A landscape with many peaks, sampled at points; each row gives a point and its height.
From any point a climber steps to the highest of the 4 points nearest to it. It stops when none of these is higher. Distance is the straight distance between rows; heights are no part of it.
dosuv h=219: [-0.19 -1.78 -2.93 -1.34 -2.49 -1.39 -2.22  0.97  2.54  0.88 -0.40 -1.78
 -6.19  1.74  3.09 -0.26 -0.88 -1.41 -1.88 -0.32 -2.77  2.83 -0.40]
gitos h=525: [-2.58 -0.32  0.96 -2.79  1.36 -3.67 -1.13  1.42 -1.26 -2.82 -2.56 -0.61
 -2.22  2.07  0.46  2.24 -0.22  1.57 -1.41  1.13 -1.19 -0.05  0.00]
dup h=557: [-4.58  2.54  1.35 -4.50  2.40 -3.64 -1.90  0.88 -4.99 -5.36 -5.93 -0.53
 -2.98  1.28 -0.14  4.28 -0.19  2.51  0.04  2.13  1.79 -0.38  0.37]
Kena h=242: [ 4.96 -2.72 -4.21  3.72 -3.52  5.76  0.68 -2.39  4.70  3.12  7.00  0.94
  0.97 -3.45 -0.07 -3.59  1.15 -0.79 -1.21 -5.35 -4.81 -0.05  0.08]
risab h=658: [-1.68  3.79  3.40  0.72  4.00 -0.98  0.39  0.64 -6.10 -3.24 -2.83  1.66
  2.31 -0.83 -0.67  2.65 -0.15  3.25  3.01  3.66  4.28 -1.94  1.89]
zelu h=534: [ 0.00  0.11  1.21  2.03  0.72  1.68  0.61 -0.38  0.44 -0.40  3.24  1.85
  2.70 -0.84 -1.13 -0.28  0.79  1.96 -0.79 -1.21  1.70 -3.34 -0.09]
Dafo h=199: [ 2.95 -1.42 -3.92 -0.69 -3.11  0.79 -4.72 -0.21  3.86 -0.56  0.96 -0.49
 -5.88  1.51  3.24 -1.61 -2.67  1.17 -2.23 -3.90 -1.24  5.11  1.64]
guf h=610: [ 2.02  2.89  2.97  4.76  1.43  4.53  2.21 -1.91 -1.59  2.52  3.35  1.62
  7.21 -2.95 -3.77 -0.37  0.72  0.74  0.52 -0.14  2.65 -4.88  0.35]
Galuf h=639: [ 5.21 -2.71 -2.80  2.35 -1.57  2.86  3.10 -0.37  5.00  5.96  4.84 -1.42
  5.72 -2.22 -1.28 -4.23  2.72 -3.81 -1.43 -2.33 -3.00 -0.28 -2.16]
lim h=678: [-3.58  1.74  2.66  0.43  2.26 -0.47 -2.40 -0.64 -1.97 -3.67 -0.23  1.90
 -1.04  1.08 -0.31  3.46  0.32  5.52  0.36 -0.80  2.26 -2.92  1.10]
mig h=702: [-2.72  3.69  3.85 -0.41  4.83 -0.69 -1.60  0.54 -5.67 -5.14 -0.88  3.09
 -0.40  1.00 -1.09  4.13 -0.16  6.50  2.39  2.37  4.30 -3.04  1.44]
vak h=673: [-1.41  1.62  2.22  1.19  1.70  0.21 -1.70 -0.24 -1.25 -2.76  2.05  3.61
 -0.29  0.56 -0.52  1.65 -0.92  3.72 -0.07 -1.34  1.72 -4.61  0.80]
Fepu h=562: [ 1.43  2.47  4.02  3.01  1.49  2.10  2.13 -0.89 -3.75  0.62  1.10  2.46
  5.22 -2.03 -2.45 -0.09  0.24  0.51  1.57  1.50  4.31 -3.24 -0.28]
fis h=102: [ 2.49 -2.44 -4.06 -1.39 -2.98  0.36 -2.53  0.96  4.16  1.12  0.70 -1.36
 -6.34  1.25  2.46 -1.56 -0.72 -0.92 -1.13 -2.55 -3.29  4.63  0.91]
Supud h=671: [-3.92  2.09  3.17 -0.24  1.28  0.53 -4.63 -2.19 -2.97 -6.05 -0.55  3.23
 -1.42  0.68 -0.50  2.99 -1.84  7.31  0.83 -0.66  2.69 -2.59  3.07]
Rom h=200: [ 1.92 -1.04 -2.61  2.98 -1.99  5.02 -2.36 -2.42  3.42  0.55  4.85  2.23
 -1.95 -0.01  0.76 -1.53 -1.97  2.00 -1.10 -4.28 -2.15 -0.06  1.63]
zon h=581: [ 1.58  3.65  4.15  4.96  2.80  2.76  2.54 -1.15 -5.37 -0.58  1.26  2.74
  6.25 -2.60 -2.62  1.46 -1.73  1.64  3.72  1.03  4.69 -3.47  1.41]
fozep h=499: [-3.68 -1.56 -0.71 -5.35 -0.63 -4.12 -1.20  2.75 -0.91 -2.61 -4.01 -3.01
 -5.21  2.76  2.25  0.91  0.39 -1.55 -1.14  2.13 -2.89  2.87 -0.52]
Tuf h=348: [ 1.19 -0.49 -4.22 -2.56 -1.95 -0.35 -5.12 -0.13  3.83 -2.48 -1.43 -0.38
 -7.11  3.83  3.16 -0.22 -1.92  1.83 -1.72 -1.94  0.74  4.48  2.90]
tiku h=481: [-1.98 -1.24  0.33 -3.02  0.52 -3.20  0.37  1.70  0.70  0.75 -2.74 -2.40
 -0.38  1.46  0.00  0.09  1.49 -2.54 -1.07  2.01 -1.59  0.14 -1.20]
zubu h=36: [ 4.29 -0.83 -5.56  1.86 -3.52  2.71 -4.11 -1.67  4.47  0.90  3.21  0.02
 -5.69  0.94  1.83 -2.19 -1.18  0.28 -2.01 -3.19 -1.58  2.92  0.48]
muf h=648: [ 2.87 -2.44 -0.83  2.93 -0.78  3.66  1.49 -0.84  3.08  2.26  5.32  1.05
  3.81 -1.80 -0.46 -3.22  1.24 -1.28 -0.64 -2.59 -1.72 -1.44 -1.00]
Kure h=558: [ 0.49  0.94  1.65  0.74  1.21 -1.44  2.20  0.04 -0.01  1.50 -0.67 -1.02
  3.58 -0.77 -1.74 -0.29  1.14 -1.23  0.14  1.74  2.26 -1.59 -2.67]
mesu h=453: [-3.15 -2.51 -0.78 -4.24 -0.39 -3.73  0.31  2.78  1.19 -1.36 -2.66 -3.12
 -3.02  2.32  0.94 -0.21  1.31 -2.82 -1.79  2.14 -2.25  0.99 -0.69]
pafa h=555: [-0.94  3.07  3.38  1.00  2.13 -3.36  3.16  0.51 -5.30  2.23 -5.34 -0.23
  3.84 -3.43 -0.98  1.73 -1.31 -3.16  3.47  5.71  2.31  1.06 -1.09]
Rovu h=498: [-0.81  3.88  4.53  2.54  2.77 -1.07  3.35 -0.44 -6.55  1.45 -1.57  1.91
  5.30 -2.80 -0.79  2.07 -1.82  0.05  4.92  4.92  3.97 -0.53  1.51]
sepa h=413: [-0.12 -1.36 -0.44  2.29 -1.95  2.28 -2.40 -0.58  1.31 -0.93  3.76  2.09
 -1.76 -0.08  1.41 -0.26 -1.34  1.76 -1.24 -3.84 -0.76 -1.38  1.20]
kilet h=638: [-4.56  3.74  3.31 -1.48  4.14 -0.98 -3.24 -0.38 -6.23 -7.95 -2.78  2.50
 -3.76  2.43  0.00  4.61 -0.57  8.81  0.99  0.16  3.10 -2.52  3.23]
suda h=277: [ 4.79 -2.10 -3.26  4.26 -3.52  6.92  1.49 -2.32  4.69  3.06  7.18  0.45
  1.70 -2.85 -0.62 -3.16  1.29 -0.04 -0.34 -6.36 -4.50 -1.82 -0.76]
dagat h=66: [ 5.18 -1.53 -4.39  2.30 -4.64  4.44 -1.98 -2.08  4.46  1.67  4.62  0.70
 -3.74 -0.18  1.62 -3.15 -1.13 -1.17 -2.30 -5.77 -2.68  1.81  0.84]
niv h=273: [ 0.63 -1.49 -4.34 -3.59 -3.54 -1.66 -4.60  1.54  2.80 -0.81 -1.95 -0.70
 -7.61  3.87  3.53 -1.04 -1.29 -0.46 -1.66 -1.05 -1.67  5.06  2.69]
Leku h=254: [ 1.98 -4.63 -1.28 -1.77 -0.87 -0.58  2.61  0.77  5.13  3.14  1.46 -2.13
 -0.37 -0.42  0.98 -2.34  2.68 -4.52 -2.16 -0.45 -4.05  1.85 -2.10]
bemu h=686: [-1.65  2.37  3.33  0.37  3.62 -0.37  0.01  0.11 -3.17 -3.77 -0.83  2.77
 -0.19  0.37 -1.35  2.82  0.88  5.06  1.33 -0.69  3.36 -4.05  1.34]
Mekev h=152: [ 3.69 -1.20 -5.90 -2.24 -3.67  0.20 -3.96  0.89  3.63  0.10 -0.46 -3.09
 -7.80  4.50  3.29 -2.39  0.16 -0.85 -1.84 -1.89 -1.63  6.80  0.44]
zes h=668: [-4.17  1.10  1.74 -1.57  2.77 -1.28 -2.46 -0.04 -3.35 -4.20 -1.31  2.16
 -2.01  1.73 -0.93  3.67 -1.35  4.89 -0.48  0.53  1.97 -1.52  1.09]
Sovi h=268: [ 3.16 -5.08 -2.87 -0.34 -2.36  0.41  2.25  0.71  5.45  5.21  1.21 -3.32
 -1.00 -1.41  0.75 -3.94  2.69 -4.75 -1.88 -0.78 -4.93  2.76 -2.20]
liko h=620: [-3.07  2.24  0.79 -3.75  1.81 -4.95  2.36  1.51 -3.16 -2.33 -5.42 -0.69
 -0.10  1.09 -0.87  3.61 -0.15 -1.78  1.77  4.82  2.44  0.32 -1.05]
ludib h=612: [-2.57  1.77  1.75 -3.39  2.77 -3.66  0.35  1.02 -3.27 -2.87 -3.40 -1.03
  0.81  0.83 -0.96  3.32  0.81  1.56  1.38  2.82  2.40 -1.59 -0.16]
garul h=696: [-1.25  0.62  1.69 -0.74  1.19 -0.89  0.89  0.17 -0.60 -1.06 -0.19  0.59
  0.30  0.87  0.53  2.27  0.25  0.41 -0.37  0.80  0.38 -1.60 -0.27]
mevug h=652: [ 2.01  2.75  2.79  4.54  1.10  1.91  3.71 -1.29 -2.48  3.62  1.11  1.05
  7.37 -3.77 -3.42 -1.61 -0.99 -1.69  2.55  2.10  2.32 -3.19 -1.64]
kiga h=449: [ 2.89 -1.51  0.11  2.72 -1.92  3.75  3.01 -0.87  3.36  2.93  4.95  0.26
  4.92 -2.68 -1.30 -3.15  1.85 -0.32 -1.54 -3.16 -2.60 -2.29 -0.52]
kek h=614: [-3.62  2.19  1.70 -4.64  2.58 -4.50  1.79  2.64 -6.70 -3.96 -7.43 -3.11
 -0.80  1.35 -0.65  4.95  0.51 -1.79  2.29  5.79  3.91  1.96 -1.31]
bugez h=303: [-1.74 -3.67 -4.35 -4.16 -3.62 -3.00 -0.56  2.74  3.87  1.21 -1.41 -3.87
 -5.28  2.16  2.99 -1.53  0.73 -4.75 -1.93  1.19 -5.77  4.16 -1.26]
nofi h=343: [ 3.28 -3.86 -1.26 -0.03 -0.52 -0.94  3.91  1.07  4.26  6.21  1.58 -3.96
  4.18 -1.48  0.50 -4.85  2.65 -6.15 -2.22  0.98 -3.13  2.66 -4.02]
morad h=624: [-0.88 -0.08  0.52  0.99  0.75  0.66 -0.23 -0.25  1.53  0.01  2.24  0.92
  0.74 -0.56 -0.37 -0.20  0.33  1.65 -0.88 -1.55 -0.82 -2.36  0.18]
fime h=477: [ 1.51  0.36  0.83  2.90 -0.24  3.75  1.49 -1.02  1.33  2.05  3.72  0.76
  5.29 -1.87 -2.36 -2.20  0.86 -0.23 -1.33 -1.80  0.88 -3.94 -0.36]
bub h=579: [ 1.20  4.59  4.11  4.15  2.60  7.14  3.19 -2.86 -5.31 -1.32  3.61  4.08
  6.55 -3.11 -3.73  1.64 -1.26  4.34  3.66 -0.35  4.71 -6.70  1.32]
kabas h=539: [ 0.52  4.80  3.70  2.81  3.50  0.24  1.85 -0.72 -4.20 -0.12 -0.95  1.73
  5.20 -1.85 -0.67  1.30 -0.08  2.27  3.21  2.42  5.59 -2.27  0.16]
silel h=373: [-2.61 -0.67 -3.09 -3.36 -2.88 -2.15 -4.69  0.84  2.53 -4.10 -2.11  0.10
 -6.01  3.09  1.82  0.63 -2.74  1.57 -2.18 -0.36 -0.21  3.68  2.35]
mopov h=517: [ 2.68 -0.46  0.60  2.97 -0.16  1.29  2.34  0.25  0.80  3.97  2.15  0.16
  6.29 -3.12 -2.03 -2.29  1.34 -2.69  0.45  0.38  0.54 -1.33 -1.44]
Boseg h=590: [ 1.00  4.07  4.23  5.21  1.43  4.27  1.88 -1.75 -2.61  0.31  3.02  3.49
  7.24 -2.41 -3.54  0.86 -0.68  2.84  2.68 -0.65  3.92 -6.17 -0.38]
mut h=270: [-0.30 -3.59 -4.97 -5.52 -4.89 -3.10 -0.99  3.54  3.81  1.38 -2.50 -4.81
 -7.69  2.33  3.90 -2.12  0.63 -4.52 -2.37 -0.24 -4.81  6.06 -1.11]
zere h=572: [ 0.74  2.65  3.90  2.84  2.22  2.62  1.46 -2.40 -2.47 -0.53  1.37  3.44
  3.05 -1.51 -3.15  1.51  0.06  3.19  2.03 -0.85  4.04 -4.01  0.89]
dav h=248: [-0.52 -4.19 -2.09 -3.84 -1.54 -1.59  0.71  1.52  2.32  1.52 -0.95 -3.03
 -2.13  0.72  1.78 -1.65  0.76 -4.05 -2.54  0.95 -4.26  2.31 -1.36]
likik h=236: [ 1.33 -3.79 -2.98 -2.13 -1.46 -1.78  2.25  1.22  3.83  3.60 -0.62 -3.60
 -0.27  0.27  0.56 -1.75  1.99 -6.38 -0.89  1.14 -3.52  2.96 -2.76]
sugu h=635: [-2.72 -1.60 -2.77 -3.23 -2.97 -1.85 -4.38  0.96  1.94 -2.25 -2.72 -1.47
 -6.14  3.26  2.45  1.08 -1.46 -0.25 -1.28 -0.31 -1.63  4.15  1.64]
Dolud h=245: [ 4.92 -3.25 -3.37  2.12 -1.35  3.34  1.64 -1.60  5.54  4.15  6.23 -0.39
  0.95 -2.41  0.36 -4.26  1.14 -2.39 -0.74 -3.53 -5.33  0.63 -0.39]
fetor h=520: [ 0.93 -0.01  1.22  1.27  0.89 -2.58  3.52  1.08 -0.17  3.53 -1.83 -2.42
  4.78 -2.34 -1.70 -2.86  1.71 -4.98  0.09  3.47  0.37  0.80 -1.99]
dezep h=232: [ 2.62 -3.72 -3.34 -0.75 -2.67  0.10 -0.07 -0.05  4.14  4.15  0.73 -3.05
 -3.17  0.22  2.72 -2.89  2.23 -4.30 -1.96 -1.07 -5.11  3.27 -1.94]
Meko h=306: [ 0.43 -3.58 -1.75 -0.48 -0.95 -0.92  0.00  0.69  3.56  2.48  1.05 -0.92
 -1.22  0.16  1.79 -1.82  1.11 -2.93 -1.99 -0.57 -3.30  2.85 -2.09]
gupul h=553: [-0.92  2.96  4.93  3.30  1.22 -1.27  5.02 -2.10 -6.45  3.55 -1.65  0.24
  7.40 -6.53 -1.61 -1.25 -0.77 -2.82  4.50  4.22  0.24  2.39 -1.14]
Pova h=574: [-1.07  1.86  1.81 -2.21  1.73 -3.69  1.43  2.16 -2.59  0.44 -4.49 -1.48
  1.84  0.36 -1.04  0.74  0.55 -3.39  1.37  3.89  1.43  0.74 -1.40]
rutud h=249: [ 2.80 -4.58 -2.99 -0.21 -1.23 -0.25  1.59  0.69  4.86  4.47  2.66 -3.08
 -0.90  0.30  1.14 -3.02  2.86 -4.33 -2.07 -0.48 -4.42  2.58 -2.29]
semot h=237: [ 0.68 -3.29 -4.38 -2.95 -3.84 -1.73 -1.99  0.98  4.04  2.20 -1.53 -4.08
 -7.46  1.98  3.47 -2.42 -0.46 -2.95 -3.15 -0.68 -5.16  6.48 -0.70]
dofa h=100: [ 1.78 -2.64 -2.77  1.73 -3.54  2.86 -1.93 -2.13  4.01  2.16  3.33  0.84
 -2.80 -1.64  2.10 -2.32 -0.03 -0.41 -1.06 -2.59 -2.22  1.13  0.20]
zir h=606: [-1.34 -0.04  0.95  0.80  1.87 -1.33  0.35 -0.09 -0.67 -0.75 -0.43  1.38
  0.54 -0.29 -0.60  1.68  0.37  2.20  0.57  0.06  0.45 -3.43 -0.10]
sud h=149: [ 1.01 -2.47 -2.49  0.84 -2.04  1.54 -1.84 -1.26  4.24  0.53  3.58  0.66
 -2.95 -0.43  2.45 -0.83 -0.37 -0.20 -0.68 -2.30 -1.99  0.20  0.29]
tomil h=588: [-4.20  0.01  0.80 -2.72  0.68 -3.07 -3.71  0.09 -1.29 -3.94 -3.57  0.02
 -3.94  2.26  0.80  2.71 -0.93  3.19 -0.57 -0.19  0.83  0.78  1.79]
Mes h=464: [-1.20 -0.79 -1.44  0.11 -1.04  1.59 -3.82 -0.59  2.13 -2.34  1.09  1.40
 -2.93  1.53  1.35  0.31 -2.57  2.03 -1.00 -3.53 -0.19 -0.06  2.69]
kap h=615: [-3.01 -0.94 -1.67 -1.06 -1.41 -0.01 -4.80 -0.10  0.51 -3.32 -1.52  1.91
 -3.86  2.40  0.88  0.17 -2.48  4.22 -0.95 -2.07  0.62  2.31  2.96]
rutid h=586: [ 2.16  2.90  3.54  3.53  1.20  3.65  0.75 -0.33 -2.51 -0.56  3.42  2.40
  5.54 -1.12 -2.78  1.11 -0.19  1.95  1.23 -0.35  2.91 -4.05 -0.33]
giseg h=666: [-3.40  1.47  0.68 -0.52  1.20 -0.93 -2.77 -1.43 -1.08 -3.53 -1.05  2.54
 -2.95  1.79  0.57  2.00 -2.07  5.09 -0.47 -1.33  0.51 -0.71  1.18]
tasa h=412: [ 1.76 -2.65 -0.58  0.39 -0.58 -0.18  2.40  0.11  2.11  3.84  0.17 -2.19
  2.77 -0.74 -1.22 -2.25  1.99 -3.74 -1.33  1.19 -2.03  0.19 -1.87]
futep h=556: [-1.84  2.86  2.96 -0.46  2.89 -2.80  3.09  0.97 -7.20  0.19 -5.85  0.82
  2.85 -1.57 -0.51  3.53 -1.33 -1.02  3.80  5.70  4.07  1.20  0.41]
bif h=546: [-0.30  3.16  2.80  1.75  3.09 -1.20  2.08  0.02 -4.56  0.06 -0.56  1.33
  4.44 -1.49 -1.32  1.06 -0.90 -0.27  1.40  3.16  3.94 -0.41  0.62]
Vek h=404: [-0.19 -2.54  0.48 -0.90 -0.05 -1.19  0.41  0.80  2.39  1.50 -0.42 -0.56
  0.87  1.02  1.23 -1.32  1.29 -3.20 -0.94  1.19 -2.00  0.62 -1.77]
Pidu h=690: [-3.22 -0.09  0.03 -5.50  0.57 -4.57  1.87  2.62 -0.59 -2.18 -5.99 -3.65
 -1.89  3.23  0.49  1.76  1.30 -1.92 -1.15  2.93 -0.97  1.22 -2.13]
veme h=443: [ 1.68  0.26  0.86  4.56 -0.75  5.45  1.46 -1.98  1.22  1.87  5.11  1.79
  6.03 -2.13 -3.02 -1.19  0.98  0.40  0.83 -3.32 -0.01 -5.10 -0.08]
pimiz h=625: [ 3.67  0.31 -5.01 -0.85 -4.00  2.64 -5.24 -0.60  4.53 -1.82  1.30  0.53
 -6.86  4.60  3.01 -0.93 -1.71  2.85 -1.36 -3.77  1.19  5.44  2.99]
vam h=583: [-3.81  3.24  2.87 -2.56  3.92 -3.92 -2.60  0.82 -5.85 -7.30 -4.81  1.29
 -3.36  1.89 -0.83  4.90 -0.05  6.18  2.50  2.62  2.46 -0.67  1.67]
susu h=516: [ 1.82 -0.36  1.74  3.27  0.38  0.29  4.14 -0.24  0.37  5.47  1.00 -1.40
  6.45 -2.74 -1.97 -3.33  1.16 -4.64 -0.90  2.42 -0.29  0.01 -2.25]
Bekud h=120: [ 4.88 -1.47 -4.95 -1.22 -3.45  1.33 -3.70 -0.29  4.58  1.06  0.19 -1.65
 -7.74  2.93  2.29 -1.80 -1.58 -0.13 -1.89 -3.93 -1.65  5.79  1.08]
Pelad h=230: [ 4.15 -3.26 -3.29  1.45 -2.03  1.66  0.56 -1.12  4.49  3.35  3.56 -1.57
 -1.44 -1.23  0.46 -3.10  0.44 -2.14 -2.01 -2.81 -4.28  1.82 -0.73]
Vit h=677: [ 1.34  4.79  4.30  5.54  2.69  1.73  3.97 -2.16 -6.45  1.53  0.48  2.78
  7.14 -5.09 -2.00  0.12 -2.25  0.39  4.69  2.02  2.90 -1.53  0.15]
Lefug h=654: [-3.77  0.62 -0.08  0.63 -0.58  0.28 -4.43 -0.44 -0.97 -3.82 -0.86  3.30
 -3.94  2.87  1.55  1.24 -2.99  4.87 -0.49 -2.63  1.19  0.43  3.23]
dof h=383: [-3.14 -2.15 -1.96 -5.39 -2.19 -4.48  0.05  2.54  1.26  0.05 -2.33 -3.34
 -5.15  2.27  2.77 -0.30 -0.02 -3.68 -1.77  1.87 -2.88  4.38 -1.04]
fut h=566: [-2.97  3.64  2.38 -1.90  3.24 -4.47  2.60  1.41 -6.82 -0.42 -7.56 -0.79
  0.80  0.23 -1.73  3.49 -0.92 -1.77  4.14  5.12  3.55  1.22 -1.46]
Fik h=600: [-1.70 -0.22 -3.10 -0.44 -1.42  0.38 -6.20  0.13  1.13 -2.77 -1.45  2.21
 -5.24  3.70  1.80  0.17 -3.60  4.79 -0.41 -1.93  1.21  2.82  3.22]
genaz h=650: [-1.84  2.39  1.89 -1.12  3.53 -3.28  1.04  1.20 -5.20 -0.89 -3.37  0.03
  1.34  0.49 -1.42  2.38 -0.07  0.07  1.84  3.60  4.27 -0.46  0.22]
vude h=349: [ 2.49 -2.26 -3.25  2.87 -2.46  5.02  1.27 -1.80  3.75  3.02  6.23  0.93
  2.24 -2.05 -0.32 -2.45  1.71 -0.97 -0.36 -5.00 -2.89 -1.93  0.01]
nedo h=435: [ 1.87 -2.40 -1.38  1.17 -0.72 -0.17  4.36  0.46  1.92  5.93  0.63 -2.44
  5.15 -2.24 -2.72 -4.02  1.51 -5.74 -1.25  0.93 -2.02  0.97 -2.84]
voz h=649: [ 0.67  1.97  1.98  1.40  1.67 -2.08  3.65  0.31 -3.11  1.83 -3.16 -0.60
  4.21 -1.48 -1.27 -0.10 -0.83 -3.04  1.19  3.65  2.96 -0.75 -1.66]
pip h=532: [-0.38 -0.53 -2.73  1.14 -2.33  2.05 -5.83 -1.46  2.06 -2.50  0.58  1.23
 -5.39  2.73  3.34 -0.52 -2.67  3.10 -0.21 -4.11  1.13  2.46  2.86]
dud h=585: [-4.45  1.97  1.79 -3.51  0.94 -3.15 -3.65  1.01 -3.66 -4.26 -4.92 -0.08
 -3.48  1.85  0.14  4.05 -0.09  3.59 -0.35  1.30  0.32  0.11  1.07]
Sabim h=342: [-0.97 -1.34  0.27 -1.10 -1.02 -1.24 -1.37  0.52  2.29  0.05  0.32 -0.21
 -2.06  1.53  3.03 -1.37 -0.28 -0.41 -0.98 -0.46 -1.08  0.12  0.09]
dudi h=634: [-4.68  1.10 -0.13 -1.33  0.63 -1.92 -4.61  0.54 -2.17 -5.80 -3.54  1.57
 -3.81  2.96  0.84  2.01 -1.42  4.51 -0.43 -1.02  0.90  0.45  2.45]
Bulos h=621: [-3.23  2.75  3.12 -2.00  3.95 -2.71  0.39 -0.59 -5.26 -3.64 -4.27  0.88
 -0.46  0.32 -0.61  3.95  0.98  3.56  2.44  2.37  3.67 -1.44  1.20]
Nipeb h=480: [-3.39 -2.04 -1.13 -1.95 -1.17 -1.35 -3.27  0.93  1.26 -2.23 -1.49 -0.73
 -3.72  1.40  1.60  0.13 -2.03  0.93 -0.61 -0.12 -0.14  1.45  1.19]
bedes h=576: [ 0.58  4.44  3.71  3.91  3.13  5.27  2.41 -1.46 -4.86 -2.75  2.32  3.81
  3.43 -1.87 -2.49  3.20 -0.97  6.61  2.83  0.33  4.99 -6.57  1.87]
nabi h=467: [ 0.54 -0.64 -0.54 -1.83 -0.38 -2.24  3.15  1.85  1.43  2.94 -2.35 -3.12
  1.96  0.32  0.24 -1.18  2.25 -4.97 -0.07  2.07 -0.01  1.17 -2.81]
mema h=685: [-0.09  0.60  1.25  1.49 -0.30  3.83 -1.76 -1.13  1.07 -2.45  3.55  3.57
  0.71 -0.28 -0.48  0.89  0.19  3.69 -0.47 -3.31  0.47 -4.00  1.23]
Kuvok h=337: [ 3.90 -3.72 -1.93  1.11 -1.96  1.60  2.67 -0.94  5.60  4.67  4.60 -2.07
  1.02 -2.02 -0.14 -4.24  3.46 -3.44 -1.82 -2.21 -4.34  1.10 -1.25]
Zisi h=544: [ 0.87  1.31  1.92  1.52  1.33  0.91  1.85 -0.66 -1.03  0.63  1.24  0.75
  4.84 -1.23 -2.58  0.03  0.74 -0.23  0.60  0.41  1.83 -2.87 -0.93]
pumep h=567: [-3.22  0.12  0.32 -4.26 -0.05 -4.58 -0.58  2.42 -0.78 -1.40 -3.41 -2.55
 -2.34  2.12 -0.05  1.35  0.72 -0.85 -1.34  2.08 -0.78  0.45 -0.95]
Vut h=238: [ 1.60 -2.72 -2.08  0.99 -2.62  2.17 -0.09 -1.40  4.13  1.70  4.16 -0.13
 -0.02 -1.49  1.27 -0.81  0.41 -0.19 -0.97 -2.34 -2.97 -1.03  0.59]
gege h=305: [ 6.07  0.20 -5.30 -1.43 -3.23  2.03 -5.54 -0.28  4.96 -1.13  0.91 -0.74
 -8.58  4.39  2.25 -1.63 -1.08  1.82 -2.33 -4.56  0.35  4.11  2.14]
vaf h=521: [ 1.70  0.74  3.12  2.62  0.17 -0.59  5.14 -0.27 -2.06  6.40 -0.45 -1.55
  7.14 -4.12 -1.79 -1.92 -0.52 -4.79  0.85  3.05  0.47  1.42 -3.20]
sufup h=584: [-3.60  3.64  0.86 -4.99  2.59 -4.49  3.12  2.27 -7.29 -6.40 -8.51 -2.80
 -0.69  1.16 -1.16  5.53 -0.14 -0.90  3.44  5.84  4.03  0.73  0.20]
lozo h=659: [-2.24  3.87  1.52 -3.78  2.12 -3.93  0.92  1.71 -5.54 -4.14 -6.01 -0.12
 -0.27  1.30 -0.79  3.73 -0.24  0.02  2.79  4.33  3.14  0.06 -0.07]
gozo h=461: [ 0.36 -1.48 -0.30  0.81  0.47  0.91  1.28 -0.64  3.06  1.71  2.80  0.31
  1.71 -0.75  0.02 -0.98  1.32 -0.43 -1.04 -1.01 -1.49 -0.42 -0.66]
Pezu h=324: [-0.08 -1.19 -1.29 -0.42 -1.05  0.51 -2.44 -0.56  2.58 -0.70  2.17  0.10
 -3.39 -0.19  1.53  0.03 -1.63  1.16 -1.14 -1.60 -1.94  0.87  1.89]
kipu h=580: [ 1.54  3.37  3.60  3.84  2.11  5.95  0.89 -3.10 -4.62 -0.64  3.02  4.11
  5.36 -1.92 -3.04  2.62 -0.05  5.13  2.92 -1.18  3.86 -6.98  0.72]
dinus h=609: [ 1.48  3.15  3.64  3.45  1.20  1.17  3.83 -1.12 -4.84  3.56 -0.03  0.24
  7.18 -2.86 -2.09 -1.23 -0.45 -2.30  2.91  2.57  2.34 -0.81 -1.19]
Piz h=653: [-1.41  1.56  2.86 -0.50  2.53 -1.87 -0.73 -0.12 -3.17 -1.89 -1.29  1.48
  1.12  0.05 -0.44  2.55  0.94  2.28  0.81  1.24  2.31 -1.97 -0.26]
Zom h=554: [ 1.69  0.43  2.51  2.87  1.33 -1.05  4.05 -0.16 -1.17  3.40 -1.06 -0.60
  7.24 -2.61 -2.31 -2.01  0.72 -4.01  0.78  2.13  1.37 -0.10 -0.83]
pezib h=575: [-0.40  1.09  2.00  0.79  2.05  1.09  0.55 -0.30 -0.93 -0.65  1.44  1.05
  3.20 -0.31 -0.95  0.88  0.54  1.12  1.22  1.11  2.45 -3.61 -0.57]
dor h=471: [ 0.24 -1.82  0.78 -0.03  0.65 -0.30  1.58  0.00  2.00  0.97  1.36  0.18
  1.56 -0.73 -0.20 -0.96  1.48 -1.73 -0.91 -1.04 -0.76 -0.84 -1.18]
gav h=547: [-1.11 -0.64  0.85  1.52 -0.28  1.29 -1.96 -0.53  0.34 -2.09  2.06  2.10
 -1.68  1.01  0.26  0.38 -0.98  3.07 -0.34 -3.04 -1.03 -2.11  1.83]
Neta h=217: [-0.27 -2.84 -3.18 -2.43 -1.96 -1.61 -1.69  1.06  3.23  1.76 -0.14 -2.31
 -4.01  0.78  1.90 -1.26  0.85 -1.83 -0.91 -0.25 -3.74  2.20 -1.22]
Vufu h=407: [-0.27 -0.59 -0.31  1.86 -0.16  3.74  0.89 -1.29  2.69  0.73  5.43  1.58
  3.80 -1.80 -0.80 -0.68  0.27  0.03 -0.27 -2.68 -1.56 -3.31  0.35]
bino h=220: [ 1.09 -5.45 -3.22 -3.87 -2.18 -2.65  1.80  2.82  4.71  4.00 -1.37 -3.78
 -3.40  1.12  1.59 -3.23  2.70 -7.22 -1.32  1.94 -5.31  3.83 -2.58]
gik h=416: [ 1.52  1.09  0.61  4.49 -0.59  6.54  0.14 -1.89  0.29 -0.07  6.08  3.50
  4.63 -1.50 -2.99 -0.50 -0.42  2.25  0.09 -4.23 -0.67 -6.51  0.17]
nos h=592: [-4.13  0.46  0.71 -5.73  1.86 -4.56 -0.27  1.73 -2.81 -4.09 -4.58 -2.86
 -2.93  1.60 -0.06  3.59 -0.02  0.13 -0.09  2.56  0.01  0.48 -0.78]

Call two points neighbours if one is among the 4 nearest of the other. Go from one point of each pair to the other, from neighbour to neighbour, staying as high as possible. Name the lowest point that can't be avoided.
Pidu / Vit -> Zom
lozo / mig -> genaz
lozo / muf -> fime
sugu / garul -> Nipeb
morad / voz -> Pova
mig / mema -> vak
garul / mema -> Piz
voz / Pidu -> dup

For each start below, name the point where the climber stops.
dofa -> morad
kipu -> mevug
Fik -> mig
Rom -> mema
sud -> mema
rutud -> Pidu
bub -> mevug
Fepu -> mevug
kap -> mig
dud -> mig
Supud -> mig
Neta -> Pidu
zere -> mevug

Write out the way that a climber takes from each point below.
bino -> bugez dof fozep Pidu
zes -> lim bemu mig
semot -> bugez dof fozep Pidu
mut -> dof fozep Pidu
